Points on a hilly landscape, in no order, each with its height.
From any point a ball takes the steepest step (drop divided by distance) to one of its 2 nearest points. It stops when none of these is lower. Distance is the straight distance between rows; heights are no part of it.
bame: 124	158	77	119	114	86	120	68	114	91	98	125	74	84	79	121	55	97	75	108	93	82	80	91	96	110	72	112	72  h=628
vagu: 99	78	71	90	81	123	79	125	135	95	85	78	113	121	113	89	100	54	98	57	98	98	109	96	91	106	127	47	101  h=464
gare: 109	134	75	121	97	65	102	81	89	75	85	102	54	117	82	90	129	35	122	66	111	134	116	98	118	99	97	52	104  h=185
Lekis: 103	85	103	119	104	146	91	133	95	78	96	58	107	54	115	76	135	118	91	126	61	82	109	105	106	101	89	140	121  h=485
ledim: 143	121	90	133	121	150	72	86	135	122	109	83	75	92	132	83	73	49	85	72	83	92	127	73	121	95	98	65	110  h=184
bod: 87	52	128	104	60	143	114	125	95	45	101	86	137	97	141	101	59	103	102	102	116	53	115	109	120	125	88	130	81  h=299
rit: 94	67	78	62	114	147	100	159	92	120	84	79	117	56	110	95	131	125	108	94	67	113	132	103	111	71	124	83	135  h=341
Melif: 102	11	119	89	86	155	79	86	118	104	102	60	119	90	139	96	101	125	86	102	120	84	134	103	111	91	111	88	125  h=286
pev: 90	91	115	90	75	101	114	124	116	99	111	120	148	109	117	81	76	87	99	90	82	55	73	110	97	138	91	103	57  h=148
libop: 126	163	78	137	128	106	91	70	108	117	115	103	44	77	87	93	88	39	96	78	71	117	130	70	125	98	95	61	89  h=204
dit: 89	114	110	130	104	73	120	123	73	70	107	115	110	115	90	120	101	124	100	126	129	114	79	114	85	88	74	159	88  h=298
disa: 54	45	138	84	66	113	109	151	75	74	115	135	172	136	148	97	83	104	128	116	115	111	115	111	115	106	91	119	84  h=301
Zese: 91	98	131	104	63	105	87	100	97	116	137	73	125	77	123	89	112	118	99	131	67	79	77	98	67	136	114	137	93  h=152
kovum: 71	71	113	90	93	82	111	80	77	89	115	123	117	142	103	128	73	152	104	131	142	132	104	112	98	77	93	147	94  h=566
Sunem: 110	156	77	129	142	72	129	102	105	84	74	143	71	102	65	105	105	89	90	107	137	89	84	104	107	90	40	106	88  h=356
radiz: 101	87	91	90	133	112	136	128	121	106	83	138	118	106	89	102	77	118	95	89	105	79	98	102	118	71	71	111	92  h=284
vun: 133	110	131	134	121	127	84	56	133	127	124	82	83	102	122	77	79	82	91	101	95	71	91	87	96	125	100	86	111  h=159
Kuz: 87	64	119	85	78	125	96	114	103	117	121	81	138	72	117	94	106	129	100	125	69	79	89	108	87	119	112	125	93  h=176
nuz: 94	62	100	61	106	109	130	105	131	127	98	131	145	84	92	98	62	130	98	106	72	60	81	108	107	108	98	91	70  h=222
Palut: 117	126	96	94	147	130	96	111	107	169	104	95	88	39	89	74	90	98	90	104	38	92	107	88	114	89	113	88	115  h=553
Sasad: 133	124	84	133	106	142	76	92	141	92	94	97	67	126	132	98	63	42	92	60	133	84	125	68	124	95	89	73	105  h=198
Pevu: 81	117	89	112	122	44	97	72	46	125	101	99	69	79	58	102	135	100	110	117	98	151	110	119	96	70	119	99	111  h=526
Tad: 118	118	68	110	96	125	88	118	127	79	87	70	87	97	100	82	94	51	94	62	74	87	103	86	99	117	100	68	92  h=467
Fad: 108	94	129	128	146	70	101	79	115	128	95	121	90	125	87	76	113	106	94	110	140	88	78	116	103	84	87	87	120  h=632
Tifun: 93	77	120	116	125	105	120	114	106	71	90	99	106	94	82	90	109	139	86	125	109	77	87	119	113	88	62	139	105  h=594
fab: 75	62	116	71	46	137	78	161	92	101	121	133	162	112	174	137	83	82	120	84	98	104	139	70	96	103	138	106	72  h=248
ver: 102	72	128	105	104	85	86	31	80	106	96	78	65	74	60	100	109	151	71	133	110	107	112	108	114	87	96	121	114  h=585
vamug: 95	142	65	106	119	59	127	119	87	94	71	145	84	112	58	113	110	99	110	102	119	120	79	116	93	85	70	103	94  h=401
Domel: 106	134	102	89	64	112	85	135	106	113	125	153	122	129	146	130	69	76	119	83	75	106	97	65	78	110	129	135	63  h=202
nepi: 98	130	106	140	123	29	95	54	64	131	120	105	47	83	63	105	133	66	104	112	113	139	122	108	104	87	117	85	102  h=451
pamiz: 126	170	90	146	159	91	103	71	112	115	101	111	46	88	83	77	87	38	89	94	94	105	119	84	128	93	66	58	93  h=241
Repi: 100	117	93	114	63	122	95	168	114	58	101	108	116	140	145	108	91	50	114	73	113	82	102	88	92	118	95	116	84  h=312
sis: 118	101	121	115	119	116	77	83	121	160	133	87	102	85	121	77	100	92	88	101	75	86	93	87	85	113	117	90	117  h=157
Gaz: 80	37	130	87	104	103	95	46	80	105	105	75	104	93	83	102	110	167	83	141	121	118	115	114	114	69	104	121	123  h=612
mizu: 134	128	122	134	133	85	108	32	117	71	78	108	36	112	76	100	88	86	78	101	145	81	106	84	124	108	56	78	99  h=287
tuso: 121	170	85	133	123	54	116	42	103	75	85	124	34	109	73	108	114	36	99	99	138	105	114	82	133	113	61	57	78  h=681
Bipam: 130	148	69	119	93	106	98	75	102	68	99	74	59	65	79	107	78	74	91	90	56	96	97	86	105	128	84	98	86  h=193
levoz: 94	94	114	123	114	108	89	110	87	79	91	48	93	58	77	62	149	112	94	122	73	97	85	129	100	109	88	126	125  h=471
git: 110	126	88	112	107	86	96	98	101	125	107	133	97	114	100	111	89	100	111	87	99	118	96	94	88	92	107	119	97  h=223
babuv: 99	52	110	86	71	162	75	157	107	108	115	97	142	89	175	128	97	93	95	88	107	97	149	74	101	91	130	113	95  h=261
Sutap: 94	110	106	114	105	55	92	48	57	88	100	58	56	48	49	80	147	94	88	124	80	135	111	116	111	104	112	88	105  h=460
besa: 101	92	109	99	80	115	128	92	113	49	81	121	95	127	105	117	54	117	103	92	135	70	96	106	121	108	68	120	70  h=578
suf: 110	157	91	102	101	101	86	149	116	129	122	139	115	108	139	116	87	70	107	83	67	96	96	70	77	102	119	118	82  h=162
peda: 116	166	84	129	107	64	87	96	88	130	117	140	73	104	102	124	97	74	111	101	93	130	93	83	84	94	110	114	95  h=285
gudur: 78	22	99	46	61	139	109	102	103	88	89	59	141	72	95	98	110	151	91	109	90	93	109	121	100	110	111	93	103  h=317
vonu: 92	34	104	57	95	126	95	84	113	146	94	88	120	93	103	99	102	141	99	102	97	112	121	105	110	78	123	76	123  h=263
Fotu: 109	110	103	97	88	63	110	37	75	31	75	80	54	87	57	125	96	120	86	114	115	97	96	107	106	126	80	112	92  h=640
donip: 83	64	104	84	52	127	68	115	90	112	111	41	122	83	136	88	143	119	98	106	80	117	112	100	80	110	138	92	130  h=377
lov: 74	42	144	101	75	122	117	132	92	69	117	106	153	115	144	87	79	114	114	115	112	74	102	116	115	113	85	130	84  h=295
sikel: 119	159	107	145	122	51	75	70	77	141	135	119	69	89	91	111	116	65	101	114	100	126	100	86	79	102	115	100	101  h=353
Pida: 118	148	76	94	67	112	106	119	121	72	100	113	108	114	119	114	67	70	105	77	83	78	83	80	82	134	89	115	58  h=163
Dusep: 94	122	104	108	146	76	91	106	87	176	107	93	90	69	78	70	129	93	105	108	65	115	91	112	85	94	131	82	132  h=182
zuteg: 128	156	89	136	146	90	102	101	107	118	102	104	77	64	83	84	99	78	84	117	72	86	78	97	90	113	73	100	96  h=166
Ruda: 122	101	137	136	90	108	80	64	98	81	121	41	81	92	119	85	119	105	90	123	95	77	88	109	79	142	100	124	114  h=81
Reret: 117	99	103	94	124	74	111	43	131	129	88	105	75	85	48	78	95	98	70	99	95	73	76	101	101	118	90	60	80  h=308
sof: 133	129	99	122	109	107	107	63	127	64	81	110	54	129	100	108	72	83	94	84	149	67	104	87	122	107	56	95	89  h=247
pasa: 109	90	106	95	88	96	87	65	111	104	101	63	91	90	78	85	113	95	94	94	79	94	83	107	88	118	112	81	108  h=381
gotir: 101	97	103	107	100	104	123	110	107	56	87	83	106	80	81	95	95	125	93	113	87	65	82	111	110	118	69	135	88  h=586
pape: 67	72	87	46	109	114	95	157	72	124	98	95	143	107	119	103	136	136	126	95	88	160	127	100	97	48	140	90	133  h=314
mozin: 108	91	118	98	128	90	87	84	105	173	106	97	96	88	92	74	117	102	101	100	83	106	95	104	92	81	129	75	130  h=75
ber: 113	144	103	110	71	111	117	107	111	47	103	104	101	122	122	105	62	77	102	94	102	55	79	94	87	144	67	127	53  h=147
loreg: 107	124	95	100	131	75	103	103	119	143	95	112	106	116	76	65	119	68	109	90	86	81	63	101	80	117	102	55	103  h=262
pere: 76	115	103	97	102	89	128	175	85	102	105	149	147	93	111	112	99	113	113	105	74	94	78	103	85	97	92	148	80  h=407
rigi: 126	145	95	128	68	118	83	88	92	45	112	65	67	104	137	118	76	73	111	88	104	83	113	77	87	137	100	127	93  h=291
Mazu: 84	98	116	90	66	99	69	137	97	105	125	81	135	118	129	86	137	78	115	89	75	106	87	93	61	120	144	89	106  h=342
baza: 99	106	75	118	89	91	87	107	91	57	83	71	76	125	89	102	133	63	115	70	113	135	113	101	105	97	106	79	119  h=242
miri: 94	106	77	89	66	81	94	88	69	118	111	113	96	79	91	145	80	139	102	105	76	135	106	94	91	85	127	142	93  h=432
Vege: 113	120	72	110	80	78	84	57	91	76	92	74	43	103	74	92	105	39	114	59	99	125	128	86	122	106	112	48	93  h=120
numer: 83	16	119	57	66	132	102	66	105	66	96	54	110	100	107	103	83	149	93	110	122	85	120	115	113	116	106	106	94  h=304
Teru: 107	76	126	87	81	90	76	31	109	116	99	46	76	79	70	74	116	96	89	102	91	103	98	114	101	134	131	61	111  h=361
pumav: 76	78	105	68	96	59	106	60	98	98	86	108	103	156	81	96	100	116	108	96	134	124	77	119	95	83	106	70	99  h=498
rone: 88	72	81	68	87	106	75	117	92	136	102	93	115	112	117	105	112	98	117	68	91	145	121	92	95	80	148	65	128  h=450
sitiv: 119	116	105	138	138	114	99	115	117	117	103	101	88	106	110	84	111	85	100	89	97	90	96	94	107	81	92	95	124  h=153
faza: 83	112	96	84	92	80	131	120	129	113	81	154	138	137	99	81	81	85	109	82	119	61	63	108	91	107	71	74	70  h=330
zil: 73	127	77	86	89	59	125	124	98	96	78	160	106	155	74	116	92	103	125	101	145	129	77	112	92	76	76	100	89  h=439
rugob: 121	135	109	144	167	97	105	111	113	114	91	109	68	84	77	74	111	80	91	100	101	84	92	102	120	92	63	90	113  h=70
Tenum: 99	89	97	118	134	101	116	119	100	78	79	98	86	101	74	90	114	121	100	98	110	106	99	112	127	75	72	115	126  h=603
maz: 114	90	102	127	106	139	84	133	115	95	97	90	92	111	130	93	102	83	100	75	111	102	124	84	117	83	100	99	127  h=187
voko: 82	99	127	86	76	53	117	70	90	63	109	95	121	122	85	89	112	104	101	120	118	79	50	121	67	137	91	102	76  h=46
kador: 90	94	99	75	42	109	93	137	103	104	117	149	138	133	150	135	61	75	119	82	92	106	109	82	88	109	138	113	62  h=228
vov: 124	188	74	136	110	60	99	71	102	104	105	139	40	125	89	116	107	22	113	95	129	122	105	74	113	112	78	77	83  h=672
Letev: 91	97	114	121	130	72	101	102	92	71	88	65	98	84	61	71	164	110	93	127	98	101	70	132	92	103	83	105	124  h=438
senut: 120	128	107	119	122	132	78	135	108	124	112	65	99	60	113	66	132	77	99	98	37	89	105	89	81	118	115	92	123  h=562
mezuk: 123	139	101	108	103	66	123	37	87	40	82	99	55	85	60	124	83	108	75	115	119	68	89	97	101	133	62	106	74  h=631
tegak: 110	162	70	121	79	69	111	97	89	73	107	131	83	108	95	139	88	89	107	103	110	106	75	93	82	118	83	138	67  h=224
dud: 126	124	89	94	112	84	97	28	113	121	102	90	59	65	51	84	89	72	81	99	70	91	92	98	99	130	103	49	73  h=254
lipi: 99	75	112	111	70	137	106	121	98	30	95	60	109	95	130	103	87	108	101	94	105	65	109	102	107	129	80	137	95  h=296
vur: 83	82	116	97	118	56	105	62	67	56	76	85	67	121	55	100	125	125	84	123	139	134	98	120	114	87	88	96	109  h=671
gez: 104	121	98	123	131	100	132	105	119	90	79	138	87	113	84	101	78	106	88	98	126	76	86	106	117	84	48	119	82  h=316
zon: 84	90	94	95	94	72	91	74	66	78	88	53	70	77	61	86	145	104	103	108	87	143	113	117	113	94	111	83	122  h=402
Sipe: 120	116	94	76	79	84	105	30	128	92	87	101	76	121	71	97	65	81	93	91	109	55	76	84	94	144	87	68	65  h=647
luf: 102	65	126	95	95	87	91	48	101	81	85	90	78	143	90	90	99	109	97	86	149	104	98	107	111	101	101	75	113  h=527
nulil: 84	65	111	85	66	99	124	85	87	53	97	113	113	129	109	123	58	142	109	110	132	101	106	105	111	102	86	143	81  h=575
zular: 94	47	118	61	61	114	84	40	94	104	95	41	89	89	86	87	110	143	81	113	96	95	103	116	91	131	117	83	112  h=331
kon: 92	84	93	105	71	104	84	112	94	58	95	75	93	133	118	104	115	88	113	76	126	123	111	105	96	99	109	92	117  h=266
seke: 111	172	63	109	78	85	116	130	107	86	102	137	102	96	107	122	77	74	103	99	82	92	68	94	78	115	78	127	59  h=188
Mepi: 119	83	105	85	106	110	90	46	116	153	99	76	75	42	69	83	95	122	73	108	62	90	107	105	111	103	117	80	98  h=186
Futig: 114	135	106	144	103	80	83	94	93	83	112	99	72	125	120	107	124	64	111	93	120	112	94	94	92	110	103	108	111  h=509
feva: 116	136	109	130	72	133	84	126	100	66	123	78	96	97	154	118	83	79	105	97	79	80	101	76	86	127	104	142	95  h=300
fon: 105	71	75	88	103	142	86	140	107	106	88	66	101	57	102	89	119	102	97	78	68	97	129	96	118	90	121	80	124  h=349
roteg: 78	101	116	100	105	86	109	154	92	120	112	142	144	127	128	103	107	104	122	105	99	109	80	110	78	84	108	124	99  h=393
nevun: 100	135	70	103	128	99	122	166	96	96	79	109	106	89	95	98	119	91	109	81	73	106	88	95	97	85	97	116	113  h=484
gil: 100	63	113	98	82	128	96	107	114	123	129	112	125	118	149	107	77	105	103	89	98	84	112	91	100	101	115	112	96  h=293
pude: 91	104	69	66	130	97	125	143	85	134	78	137	116	96	78	115	92	120	120	81	84	126	106	97	105	60	116	95	115  h=494
dis: 80	52	113	62	81	110	116	100	113	134	112	108	146	72	98	95	93	138	94	118	72	74	90	122	95	112	116	100	84  h=199
toku: 112	114	94	125	67	147	87	159	111	55	107	97	117	107	160	121	74	65	98	83	93	83	121	72	103	118	100	133	84  h=307
fen: 111	133	57	83	124	109	114	150	102	111	86	104	98	65	86	93	107	86	106	73	41	99	100	93	96	92	109	82	100  h=477
Dip: 114	83	113	86	128	84	113	40	122	118	72	123	68	98	48	88	82	111	72	89	108	87	101	97	123	88	91	69	95  h=320
tubiz: 105	134	90	120	89	55	98	92	88	75	100	125	74	150	104	128	116	76	123	97	141	140	86	105	91	95	103	105	106  h=487
Kar: 128	183	68	123	111	67	100	63	117	103	96	119	70	110	84	108	96	41	99	102	107	91	77	82	95	131	72	74	80  h=661
kis: 90	111	122	97	85	40	103	49	88	69	99	104	97	145	85	108	113	102	98	117	147	97	66	116	79	126	92	91	91  h=232
lok: 127	137	86	101	112	104	100	40	120	90	99	64	47	49	58	80	77	64	77	97	53	92	107	91	118	136	87	62	75  h=225
Zosup: 115	136	90	99	96	90	125	57	121	101	103	148	88	109	86	126	34	107	83	103	121	58	77	94	96	113	70	116	52  h=636
giges: 92	93	102	74	80	104	81	123	85	155	117	98	129	89	124	114	123	118	111	95	64	129	112	87	74	83	157	99	117  h=434
bup: 110	129	100	107	149	52	107	86	96	149	99	102	80	73	56	67	124	65	101	104	81	103	83	110	90	106	109	49	108  h=288
lubu: 119	144	53	102	118	119	101	147	123	92	80	95	87	86	96	91	96	59	99	63	55	96	111	83	109	105	95	64	102  h=472
Lidum: 115	104	103	76	68	87	124	51	124	95	99	129	102	118	83	111	44	107	87	92	109	59	74	94	91	125	96	91	53  h=642
kod: 99	112	78	103	108	125	102	182	99	68	79	96	107	109	106	102	128	83	114	68	88	111	104	95	99	89	96	103	116  h=489
zemi: 74	62	94	53	94	139	93	180	79	118	108	121	163	98	146	127	119	124	127	100	87	135	138	81	96	66	135	104	106  h=303
Meso: 97	105	122	100	106	75	96	111	123	137	120	104	135	128	104	67	121	80	113	100	91	83	55	110	67	127	107	79	98  h=220
gugak: 87	101	109	86	107	30	104	54	79	101	93	117	103	141	57	108	120	114	95	115	138	126	59	120	83	98	107	82	87  h=408
Dobi: 104	132	83	97	102	64	117	86	120	95	66	145	66	149	80	104	105	83	107	81	164	113	88	98	118	84	62	74	100  h=752
fub: 86	57	104	81	82	131	105	140	121	97	101	109	146	116	136	101	89	88	107	91	93	80	110	98	102	106	111	94	97  h=302
gegaz: 71	26	78	34	65	139	106	137	106	99	95	75	163	64	122	110	111	121	104	100	76	100	116	114	98	103	131	75	97  h=323
Fizim: 106	75	93	103	55	136	86	121	104	46	98	53	104	103	132	113	84	85	95	83	115	76	123	93	91	129	111	110	101  h=289
pamav: 127	108	91	98	113	97	108	51	133	122	85	126	66	118	73	102	72	86	95	73	120	92	106	88	130	82	87	70	92  h=260
naz: 137	109	88	112	100	119	91	64	131	89	83	111	48	136	100	101	72	60	97	65	143	94	126	80	132	85	87	71	96  h=218
sarem: 130	167	110	165	156	71	101	57	104	104	112	115	51	95	89	94	105	55	87	122	130	94	99	86	117	110	56	81	105  h=290
tatur: 107	49	97	73	100	133	94	62	113	139	89	83	87	58	83	92	97	138	81	106	70	98	116	107	122	84	119	75	120  h=231
Renep: 88	126	77	104	95	37	104	73	64	78	91	99	84	94	55	120	124	98	108	106	105	139	82	114	91	95	108	104	95  h=574
rik: 64	66	110	84	108	83	90	97	84	88	101	72	119	119	83	85	131	131	105	119	108	126	80	125	93	82	112	97	124  h=253
vimoz: 103	131	89	101	101	134	100	169	130	106	108	132	128	104	140	110	81	70	108	75	71	81	100	71	96	100	102	112	84  h=129
muran: 99	108	122	101	77	109	130	109	114	80	119	122	128	111	124	92	46	94	96	99	97	50	79	95	97	140	68	120	52  h=131
Vede: 116	134	80	109	90	115	102	89	105	87	110	62	81	47	84	103	86	111	90	109	51	90	96	94	89	125	97	126	94  h=165
fubu: 84	79	94	94	113	96	92	105	60	115	102	89	101	75	87	105	124	152	102	126	85	141	117	113	99	58	112	137	132  h=515
lun: 79	100	109	91	145	83	93	151	60	140	99	90	121	90	94	78	147	118	117	116	87	129	93	113	86	61	122	116	144  h=405
semak: 133	170	82	102	104	77	98	27	125	96	89	108	70	112	75	104	62	55	88	98	113	70	81	78	95	141	65	56	58  h=654
Gira: 69	36	113	56	96	131	107	141	85	119	116	116	164	88	135	113	104	147	123	122	88	116	127	100	109	71	112	118	107  h=294
maf: 98	88	94	106	109	149	97	170	103	90	97	90	119	69	123	105	113	117	102	99	72	93	122	94	118	81	88	135	118  h=490
vut: 72	19	125	71	55	144	107	109	77	78	120	104	157	99	144	127	78	142	122	118	121	102	141	104	122	91	105	130	88  h=272
Sese: 64	22	129	71	84	121	102	107	92	87	118	98	152	124	129	100	92	147	109	118	122	118	122	107	115	81	101	119	105  h=281
linam: 102	81	142	112	118	112	81	120	122	159	131	105	126	104	147	81	116	100	106	101	87	92	100	90	84	89	129	103	128  h=189
zisin: 94	114	100	115	133	40	114	58	75	77	70	130	69	114	38	109	120	112	80	125	147	117	89	116	114	77	72	90	100  h=706
letu: 88	101	107	100	91	55	104	47	60	26	86	75	72	113	71	124	114	129	95	115	138	129	95	117	101	107	95	114	107  h=652
Mogum: 127	69	105	87	79	140	78	51	124	100	99	51	71	75	103	94	67	101	80	85	100	74	127	92	113	120	120	69	104  h=233
lebov: 110	113	78	101	146	77	123	99	93	136	90	125	90	66	51	106	84	125	83	104	86	92	94	104	107	76	92	106	98  h=305
zore: 90	89	113	107	127	91	76	136	86	134	110	80	114	111	116	68	158	98	114	96	88	127	101	109	84	81	127	88	152  h=380
puzof: 75	94	134	100	77	70	112	115	106	108	115	125	152	133	122	67	103	81	115	105	104	66	57	114	73	131	99	92	74  h=181
Zat: 113	168	73	131	123	55	122	61	86	76	96	110	68	76	48	128	84	90	70	125	109	90	78	105	93	124	66	101	67  h=616
zano: 67	66	118	98	122	66	96	79	66	102	103	112	105	141	88	104	106	152	100	134	148	149	97	118	97	60	96	124	119  h=542
Mup: 88	123	101	127	107	67	120	136	79	61	102	105	118	108	90	93	131	104	102	120	105	94	66	115	83	107	75	138	98  h=329
Lem: 69	46	82	51	129	129	100	154	74	121	89	77	137	80	103	91	142	152	117	123	83	139	124	113	111	52	112	92	144  h=328
Res: 80	23	120	80	72	147	88	80	94	65	92	24	108	98	120	92	113	144	86	117	136	99	134	110	109	99	104	97	125  h=297
Kalu: 109	148	69	118	100	41	109	62	69	78	93	102	74	72	49	131	114	89	93	122	96	115	87	102	86	117	95	108	84  h=597
benu: 115	105	120	120	94	86	83	57	107	98	117	99	74	140	111	102	106	82	109	95	130	101	98	101	93	110	113	86	119  h=523
depa: 115	85	149	132	121	117	88	61	124	111	123	74	80	88	108	77	103	113	85	122	106	61	86	105	93	132	91	107	109  h=130
gal: 82	37	120	86	55	150	85	117	88	100	133	85	140	96	167	127	85	124	109	109	118	106	156	88	113	87	124	131	104  h=267
feg: 128	67	103	119	97	155	98	83	129	77	97	90	84	106	130	109	48	102	81	79	121	61	131	83	129	97	85	103	102  h=209
zuzis: 104	129	97	120	84	81	123	100	83	64	99	133	80	124	96	143	76	111	105	112	130	115	90	100	102	100	79	157	80  h=259
Vaz: 89	86	95	86	102	105	93	103	68	150	104	74	95	49	88	90	140	130	104	118	65	133	122	112	103	71	127	110	136  h=529
foso: 113	106	98	108	46	112	82	96	90	48	103	67	87	130	130	112	94	74	119	79	123	101	105	95	84	130	122	111	108  h=280
lim: 99	93	89	86	132	95	134	101	117	128	94	135	115	76	67	100	69	130	83	105	80	73	80	109	104	88	80	110	87  h=255
roze: 94	73	64	65	88	113	87	143	117	115	77	102	128	138	120	101	104	71	116	52	113	124	113	92	93	84	144	51	112  h=459
batab: 105	103	56	64	129	108	112	135	106	149	77	109	102	79	80	93	105	90	116	68	61	108	105	99	111	74	125	60	111  h=486
nas: 115	121	93	98	133	156	86	139	122	139	106	87	110	45	122	84	103	90	89	94	33	82	116	83	100	96	116	85	121  h=558
libo: 89	82	89	101	106	119	86	134	69	105	104	107	106	97	117	126	115	137	117	111	96	149	136	89	111	48	112	147	135  h=503
losaf: 82	79	99	89	69	127	123	154	121	88	95	139	141	136	141	106	59	77	113	73	118	74	107	90	122	102	88	100	72  h=309
Nobug: 119	113	98	102	97	114	94	59	97	135	116	70	79	27	75	93	88	111	73	134	41	85	91	104	89	127	104	111	88  h=121
Bofi: 115	119	122	118	140	54	107	48	123	140	103	143	90	125	70	84	95	82	81	111	141	73	64	104	100	108	73	69	88  h=655
muzi: 84	108	107	87	106	67	120	123	107	140	100	155	135	134	97	92	89	103	113	98	116	88	63	109	80	91	92	103	85  h=362
Migi: 106	145	92	137	136	73	108	102	83	114	105	120	89	73	62	112	97	107	82	129	98	89	84	113	92	92	79	136	94  h=258
buti: 78	86	110	102	140	57	108	94	66	113	90	111	112	107	58	103	112	137	90	133	128	130	84	132	92	67	99	123	108  h=497
doko: 91	84	97	91	90	101	97	93	106	122	103	122	105	130	105	110	89	107	111	88	107	112	98	96	92	80	118	99	100  h=264
nada: 71	73	117	92	98	71	76	67	69	73	99	45	84	119	90	79	142	113	103	106	118	151	94	122	95	92	116	73	134  h=334
mamev: 64	72	125	86	75	84	106	93	84	58	103	82	131	127	101	88	112	122	103	112	112	99	74	125	85	116	95	114	96  h=173
tel: 72	75	125	101	99	112	68	154	92	109	115	78	135	124	149	82	147	99	115	99	100	122	98	100	80	90	136	97	133  h=359
sutud: 105	96	135	107	50	124	83	83	80	87	128	43	103	78	137	99	110	122	101	122	87	82	104	100	73	139	111	139	111  h=122
balip: 74	65	86	45	71	109	100	119	81	132	112	85	145	70	111	110	124	150	109	116	61	133	113	109	79	84	132	106	112  h=419
topom: 110	118	95	79	121	120	84	121	86	176	105	81	89	29	96	85	130	114	99	116	35	114	122	93	99	79	132	93	129  h=544
repa: 114	98	100	102	96	117	121	82	112	50	82	90	80	96	82	108	71	119	84	98	111	61	93	103	114	124	71	110	82  h=582
Siga: 116	63	103	117	104	156	92	122	135	99	108	103	103	112	142	115	66	90	91	78	136	77	138	81	128	77	99	105	114  h=201
lub: 104	118	89	125	123	125	92	149	87	105	97	114	83	82	115	116	114	113	105	101	79	124	123	84	113	60	93	140	126  h=496
ramu: 90	120	90	102	69	95	86	145	99	75	108	96	127	129	128	102	119	74	119	81	89	104	83	92	76	119	118	104	94  h=324
rez: 84	114	88	88	72	83	106	120	96	55	85	127	108	160	109	121	107	96	121	89	140	136	82	112	93	81	95	114	95  h=463
Viri: 89	114	99	120	126	53	111	111	81	59	82	96	95	113	68	91	142	112	96	119	128	103	64	128	91	96	77	107	117  h=379
Fud: 65	76	97	61	78	96	83	120	62	122	112	68	137	91	105	90	148	140	108	132	70	143	93	118	72	84	132	106	127  h=406
Guvim: 115	58	108	99	81	130	95	66	121	79	92	74	78	105	105	104	73	118	89	83	119	80	127	90	116	102	106	97	106  h=221
mev: 99	75	112	108	141	85	102	91	103	123	83	114	94	112	75	75	109	119	93	101	120	108	98	111	116	65	89	87	136  h=617
Laber: 95	94	85	83	110	148	110	190	133	127	97	160	138	101	145	115	72	80	111	73	88	76	114	84	116	86	109	94	86  h=106
fes: 110	120	103	111	129	52	114	50	98	97	66	146	54	133	61	111	98	104	89	101	162	103	90	103	120	85	71	77	91  h=735
Ket: 100	18	100	66	90	156	85	104	122	136	111	81	129	70	135	105	100	130	92	94	103	87	135	100	110	88	125	75	116  h=279
zetu: 85	88	95	88	110	110	131	150	97	112	112	141	150	67	112	111	74	125	100	112	65	81	93	104	100	89	93	146	79  h=413
roleg: 96	91	125	106	117	58	96	22	67	103	97	76	55	53	43	100	123	120	72	137	103	123	108	123	106	97	100	102	98  h=533
sarag: 98	96	77	83	84	114	108	117	93	110	103	124	117	72	99	136	71	133	103	100	68	110	107	94	105	87	104	143	84  h=420
Feni: 57	48	110	63	63	116	107	173	87	83	111	141	169	145	146	110	81	89	137	94	127	130	119	101	106	96	112	93	77  h=306
nuzod: 136	121	106	115	109	154	64	78	141	119	122	72	92	90	137	80	66	56	78	92	75	66	108	73	90	131	106	75	95  h=172
Kiv: 91	99	97	90	84	118	132	136	140	88	86	145	129	141	119	84	64	76	107	74	134	55	86	101	118	106	54	86	62  h=315
fos: 130	131	70	114	99	109	89	70	103	102	97	87	48	78	83	94	75	48	100	61	83	122	142	79	126	95	107	64	95  h=170
Vadaz: 101	87	101	99	75	124	79	95	103	111	107	57	93	75	113	93	115	104	93	91	79	104	113	95	96	108	122	94	119  h=363
Tirop: 73	97	104	104	151	65	101	127	57	150	98	118	117	104	74	97	123	125	108	132	112	127	87	121	87	55	112	128	134  h=442
zes: 54	62	115	71	62	112	80	122	66	94	118	47	145	102	132	84	145	144	109	117	95	132	102	113	79	94	119	108	122  h=390
Pudon: 96	112	78	82	90	90	112	94	125	120	81	151	86	173	96	106	81	83	119	70	141	103	96	99	113	72	89	77	92  h=759

Where does a ball stop that starts at each point below?
ver: voko
zemi: Laber
vagu: Vadaz
mizu: Ruda
Dip: Ruda
topom: muran
repa: Vege
gegaz: Nobug
letu: git
sarag: git
benu: lim
pasa: Nobug

Call two points neighbours if one is among the 2 nearest of the other. Go from one point of each pair to the other, from neighbour to neighbour, staying as low as possible. Name the highest point that can't be avoided.
muran and Ruda: bup
rugob and voko: luf
Nobug and Ruda: Dip
Laber and lov: Feni
sis and Ruda: vun
Vege and lov: bod
